A landscape with many valleys, sampled at points; each row gives a point and its height.
From any point a ball rolls to the lowest of the 2 points nearest to it. It stops when none of these is lower. Distance is the straight distance between rows; heights are no part of it.
Tazet (h 508): [12,18,-8,-1,-22,-21,30,-19,-19,10,-1,25,-31,-5,22,-17,15,-1,6,14,-1]
Dabap (h 496): [-8,0,3,-12,-14,-14,12,-6,21,18,20,-27,-22,26,-9,29,13,-10,-4,-1,-9]
Zav (h 359): [-9,-27,-12,9,23,-2,20,-1,8,13,11,13,27,-2,0,4,17,5,10,-6,5]
dukiv (h 161): [-7,-11,-18,-13,21,16,-4,-13,-14,-2,-10,-4,35,-12,-1,-6,-36,17,-3,-22,13]
Tokel (h 712): [18,31,7,6,11,12,-16,-3,2,-17,-15,-4,-1,-2,7,-7,12,-10,7,19,-43]
Tufas (h 607): [10,-1,-15,39,5,-16,-8,7,-3,5,-9,39,18,-1,8,-5,-6,-17,-7,-17,-19]
Pite (h 378): [16,20,21,-16,-35,-24,4,12,24,-3,-28,-9,-19,11,9,18,-3,-16,3,17,-9]
vib (h 353): [-15,0,-8,-6,-9,-24,17,-22,-8,19,27,-5,-8,4,10,10,4,5,7,-28,0]
nar (h 664): [-16,-26,1,-11,32,20,27,4,5,17,18,1,30,-19,-30,9,-14,-2,-4,16,14]
rosu (h 642): [-7,-9,-17,12,32,4,8,10,3,23,-11,-2,28,-14,-42,28,-11,-15,-19,-9,-13]
fogip (h 445): [-15,-3,-6,-12,44,25,12,-5,-2,-8,16,-38,18,36,4,-22,-11,-14,5,27,8]
zop (h 163): [-8,0,7,-5,14,21,-18,8,8,-28,-1,-31,10,7,-8,19,10,20,24,-9,6]
nivo (h 326): [-2,-32,8,-3,1,2,10,-4,6,14,23,14,-4,-13,0,-7,18,5,6,19,6]
Pum (h 657): [2,-16,-35,-5,34,-10,20,5,15,27,-10,-6,28,31,-4,3,-23,-26,-20,5,7]
fisap (h 626): [2,-25,-13,23,40,-4,-7,15,-7,-7,-28,9,14,4,-13,-16,-12,-23,-42,-4,-21]
minak (h 406): [0,27,4,8,-8,9,2,20,-11,-22,13,-11,-28,43,-4,-4,-5,-11,-15,-3,35]
Zupib (h 617): [20,-10,3,26,22,3,-16,23,3,-9,-18,20,22,-8,-1,-16,-13,-22,-17,0,-26]
masi (h 515): [8,-10,5,0,4,-6,13,-4,10,9,19,-41,-15,22,-4,8,-3,-18,-3,1,16]
suvez (h 346): [-13,3,24,-56,-25,-12,15,-20,-9,-13,-28,-8,-21,2,46,-5,8,14,20,13,7]
Nased (h 296): [-6,36,-26,4,35,14,10,25,-18,3,0,14,27,27,-7,-29,-1,-21,-15,-6,-16]
Zigi (h 585): [4,-2,-22,18,-38,-25,-41,-12,8,14,0,18,-10,-4,-6,12,-1,14,-2,-6,-1]
kor (h 597): [17,-3,-18,8,-30,3,-47,-7,16,-4,-12,-4,-5,9,0,21,-14,13,11,-1,-8]
Duvo (h 417): [-4,-26,-17,0,30,21,-8,1,4,-25,0,-33,5,36,-3,-11,-2,-6,-5,24,17]
mazi (h 395): [-8,14,17,-24,-14,10,17,-22,-4,1,13,1,-20,-3,18,2,-5,-1,-1,-13,-20]
sazi (h 418): [23,15,18,-15,-48,-37,-10,-11,12,23,-29,-19,-29,-9,-11,20,-6,-19,-3,19,-21]
niv (h 272): [13,-18,-6,10,10,8,6,-14,-7,5,16,-5,-12,-20,9,-16,25,-6,12,47,0]
lidop (h 462): [7,-16,18,7,2,11,3,4,0,6,11,-2,4,-23,-11,0,-20,-17,-9,-3,2]
boliv (h 532): [15,-13,-9,27,9,-23,12,1,15,22,12,-22,-3,18,6,-2,12,-24,5,10,3]
nutak (h 374): [-12,0,14,-12,-4,-3,39,-13,4,4,28,4,-3,20,12,9,-3,-9,-4,-22,5]
vog (h 379): [-24,-22,-22,21,11,-20,1,8,-7,-3,-2,15,22,-10,-9,10,15,18,8,-33,9]
gasem (h 460): [-4,-12,-4,8,14,10,19,-1,-24,-14,4,36,-7,12,13,-24,-7,-7,-26,-12,-6]
Luza (h 320): [0,27,21,-22,-25,-2,1,-9,2,-27,-21,-3,-15,4,47,-11,-11,11,15,0,7]
bunog (h 391): [-3,-9,-8,11,30,20,-9,30,-4,-34,3,-21,-10,43,4,-38,18,-14,-9,26,11]
guzov (h 721): [1,24,27,-10,-2,16,-18,8,19,-27,-8,-7,7,-4,8,-14,0,-3,10,-5,-50]
fipe (h 348): [1,4,2,-16,-7,30,-17,7,24,-30,0,-1,-19,41,23,-3,1,13,2,25,-4]
mina (h 573): [-8,2,-6,4,-34,-4,-29,-7,3,20,14,31,-2,-11,-27,32,-2,25,-2,-21,0]
Rase (h 323): [-14,-5,29,-16,-11,33,-15,-2,10,-31,0,-10,-13,8,29,-4,-24,12,-1,18,-2]
dip (h 381): [-1,7,38,-42,-31,-26,17,-7,-10,-4,-33,-25,-17,-27,21,1,16,4,26,22,15]
dolef (h 700): [4,22,3,-9,8,29,-5,-22,-7,-6,-3,8,-3,-24,4,-6,3,4,15,17,-33]
lonom (h 545): [-7,-15,18,18,-24,-23,-26,6,8,6,-2,25,-10,-31,-25,12,8,3,-15,-17,-18]
gusir (h 341): [17,9,19,-26,-46,-22,-7,4,4,-13,-45,1,-22,-16,16,11,5,6,15,18,-8]
dav (h 529): [9,7,-14,6,-18,-43,16,-16,3,26,5,11,-17,0,23,-7,26,-12,7,13,-22]
timu (h 527): [2,-7,15,13,-24,-7,-19,6,11,-17,-16,26,-29,-5,-11,12,9,-2,-19,-10,-42]
Tidim (h 477): [-6,26,25,-23,-11,-15,17,9,18,1,1,-42,-13,19,-9,21,9,-13,5,-13,-18]
Vos (h 393): [-17,-19,-24,2,2,-20,0,-4,-20,18,-1,9,19,-26,-26,9,2,27,-5,-31,31]
fasu (h 369): [-8,4,4,-15,13,26,-11,20,16,-30,15,-10,-13,51,18,-40,10,-6,-6,33,-2]
Vineg (h 473): [10,18,8,9,-2,25,14,-2,-22,-20,9,35,-25,8,10,-19,-9,-9,-19,11,-11]
biruv (h 207): [16,5,11,-3,-22,12,-24,-16,-16,-3,-12,4,-27,-47,11,-21,21,24,6,27,1]
vomov (h 380): [-6,-20,3,1,33,-3,29,9,11,20,7,17,28,0,-1,-1,-4,-22,-6,-2,-20]
lun (h 443): [2,-15,12,5,2,6,3,14,14,-8,-4,10,14,18,8,-4,-22,-8,-10,-11,6]
kaned (h 433): [-18,-16,13,10,15,11,17,25,-2,-43,13,25,5,19,6,-3,9,19,3,-7,27]
damog (h 237): [-22,0,-29,7,14,-26,22,13,-7,17,-4,29,22,29,5,4,-13,-10,-11,-35,10]
Kog (h 441): [4,15,11,-2,-15,-11,-6,-3,10,-2,-8,-13,-2,-22,-1,11,17,7,20,-7,-10]
sokop (h 475): [5,-15,34,-7,-20,20,-21,3,6,-3,10,-4,-16,-34,-31,8,4,16,-4,17,4]
nosor (h 419): [-8,16,29,-16,-18,-2,4,-8,-4,-15,-1,3,-12,-31,-1,11,8,11,5,-31,-22]
tevek (h 142): [13,5,15,-27,-23,2,-16,-23,-14,5,-31,-19,-23,-39,32,-26,21,8,17,43,11]
Baf (h 322): [0,-8,-28,-2,3,-21,5,-26,-18,29,18,-12,16,5,12,-2,-11,9,7,-24,21]
mose (h 357): [4,18,-15,29,2,-20,-23,11,-12,-4,-8,-16,-11,30,-10,-7,-9,-24,-21,-20,0]
ler (h 209): [2,-15,-25,7,25,-19,-13,-3,3,9,-19,-6,38,-4,2,-7,-22,-2,-2,-25,-1]
vig (h 210): [-26,-12,-1,-20,11,29,-14,-12,-3,-18,14,-13,7,-12,-2,17,14,33,24,-11,-3]
Kifit (h 560): [-11,-5,4,5,-17,-16,3,-4,6,17,13,27,-1,-18,-19,27,17,12,0,-24,-22]
beza (h 662): [-1,-41,-19,-13,22,-16,26,11,30,32,-11,4,28,7,1,3,-33,-10,-21,8,17]
nedov (h 461): [0,33,22,-17,-20,-12,7,9,12,-17,-9,-35,-14,-3,-1,27,6,6,29,-10,9]
muno (h 653): [7,-20,-19,1,22,10,3,3,16,29,8,-6,37,-19,-38,25,-4,0,6,9,7]
sil (h 650): [-9,10,-31,-4,36,4,13,16,8,15,-22,15,38,18,-22,15,-21,-16,-25,-7,-12]
pir (h 215): [-12,-10,-33,14,18,-37,3,3,9,28,-12,20,40,6,1,9,-13,-5,0,-20,5]
Nupug (h 446): [-19,1,3,-1,22,26,9,11,-19,-38,6,20,11,17,6,-17,-2,12,-7,-5,1]
Seg (h 301): [13,13,0,-8,-41,-20,-24,-3,-7,-12,-34,-3,-25,-26,12,5,18,32,19,4,2]
faz (h 489): [8,25,-8,4,-4,13,19,-18,-27,-17,7,20,-34,-1,21,-16,13,17,-5,18,5]
gare (h 262): [17,12,8,0,-13,12,9,1,8,5,18,11,-1,-13,11,4,-12,6,17,20,21]
vuru (h 634): [-3,-19,-19,30,30,-9,-7,1,-14,10,-18,-5,8,-11,-33,7,-6,-26,-29,-15,-17]
suno (h 504): [8,-13,15,-1,-24,17,-8,7,13,-13,-6,16,-28,-19,-22,17,17,14,-13,20,-25]
Tib (h 204): [17,-3,12,-6,-1,-9,3,-17,6,0,-12,-19,-19,-29,33,-22,28,-3,20,39,-4]
Vipaz (h 260): [8,5,6,-7,-47,-8,-37,-15,-8,10,-18,17,-25,-29,-6,-11,22,40,-3,5,-4]
noze (h 675): [-10,-17,0,-13,15,33,2,-17,-5,9,19,-7,26,-30,-23,2,-7,17,10,9,10]
lod (h 550): [6,19,-17,10,-3,-28,25,-15,0,26,15,-14,-18,30,15,3,20,-20,6,14,-7]
Zovu (h 442): [-8,-33,21,-4,-14,18,-23,2,0,13,23,5,-15,-19,-48,3,19,34,-18,5,27]
panu (h 425): [-2,3,12,-1,15,20,2,1,1,-10,18,-7,3,21,9,-17,-18,-15,4,14,7]
zedan (h 377): [-5,21,-2,12,-15,-22,-7,-3,-7,-20,-3,-9,-20,25,10,-4,0,1,-8,-26,-1]
Famav (h 596): [9,-1,-10,19,-21,-16,-13,-7,-8,10,3,29,-7,-20,11,-4,-6,6,-1,-19,-7]
Fibir (h 231): [19,24,-22,18,2,7,-4,-3,-6,16,8,-18,12,-2,-4,24,-16,-6,9,4,27]
lim (h 295): [12,9,3,21,-1,-11,27,8,-7,7,11,14,-3,-23,6,0,11,-5,13,10,21]
gulek (h 401): [3,1,5,-1,26,10,25,-9,-3,4,20,4,27,1,20,-20,-7,-16,15,4,-9]
mup (h 263): [-3,22,-22,12,20,0,20,8,-25,14,1,12,14,23,-13,1,-13,-17,-13,-17,9]
rovis (h 481): [3,-25,22,3,-3,4,-22,0,16,17,9,-12,13,-34,-30,8,2,-1,-8,-3,-7]
samal (h 421): [-17,15,4,8,10,10,12,41,-9,-28,5,10,-2,36,-12,-2,9,0,-11,-18,34]
rik (h 328): [1,27,-21,21,23,-7,-10,23,-25,2,-7,-8,6,35,-14,-36,4,-32,-29,-13,-8]
miga (h 274): [13,0,-14,32,11,1,12,23,1,14,-3,2,17,-6,-9,16,1,-5,13,3,37]
nop (h 687): [-4,-1,-2,-18,4,36,-9,-23,-1,12,25,7,20,-30,-7,2,0,16,13,5,-28]
mema (h 413): [-4,-24,-7,1,-2,13,-15,-2,-18,4,5,6,2,-31,-43,11,-1,23,-11,-11,32]
Demir (h 294): [6,4,28,-12,-22,15,-6,-2,19,-13,-1,0,-6,-8,27,-2,-4,15,21,21,4]
dol (h 282): [9,13,-10,-5,-3,6,0,-29,-11,15,21,-32,3,2,7,3,-19,0,14,-19,21]
guvab (h 103): [-5,-4,-10,-2,11,8,-16,3,2,-6,-1,-14,28,1,-1,13,-21,13,23,-20,25]
zerav (h 392): [-2,25,16,-1,-12,0,-11,22,-2,-31,1,-19,-18,43,15,-24,-11,-9,-4,-26,16]

For each start below, name the point where the ball stops.
samal | guvab
nedov | Fibir
fogip | gare
lod | guvab

Call two points neighbours if one is among the 2 nearest of the other. Go from one point of each pair to the other, from neighbour to neighbour, staying as low as possible. Name the highest point that can't be avoided.
Zav / guvab | lod
Zav / Fibir | dip
Fibir / gare | lim
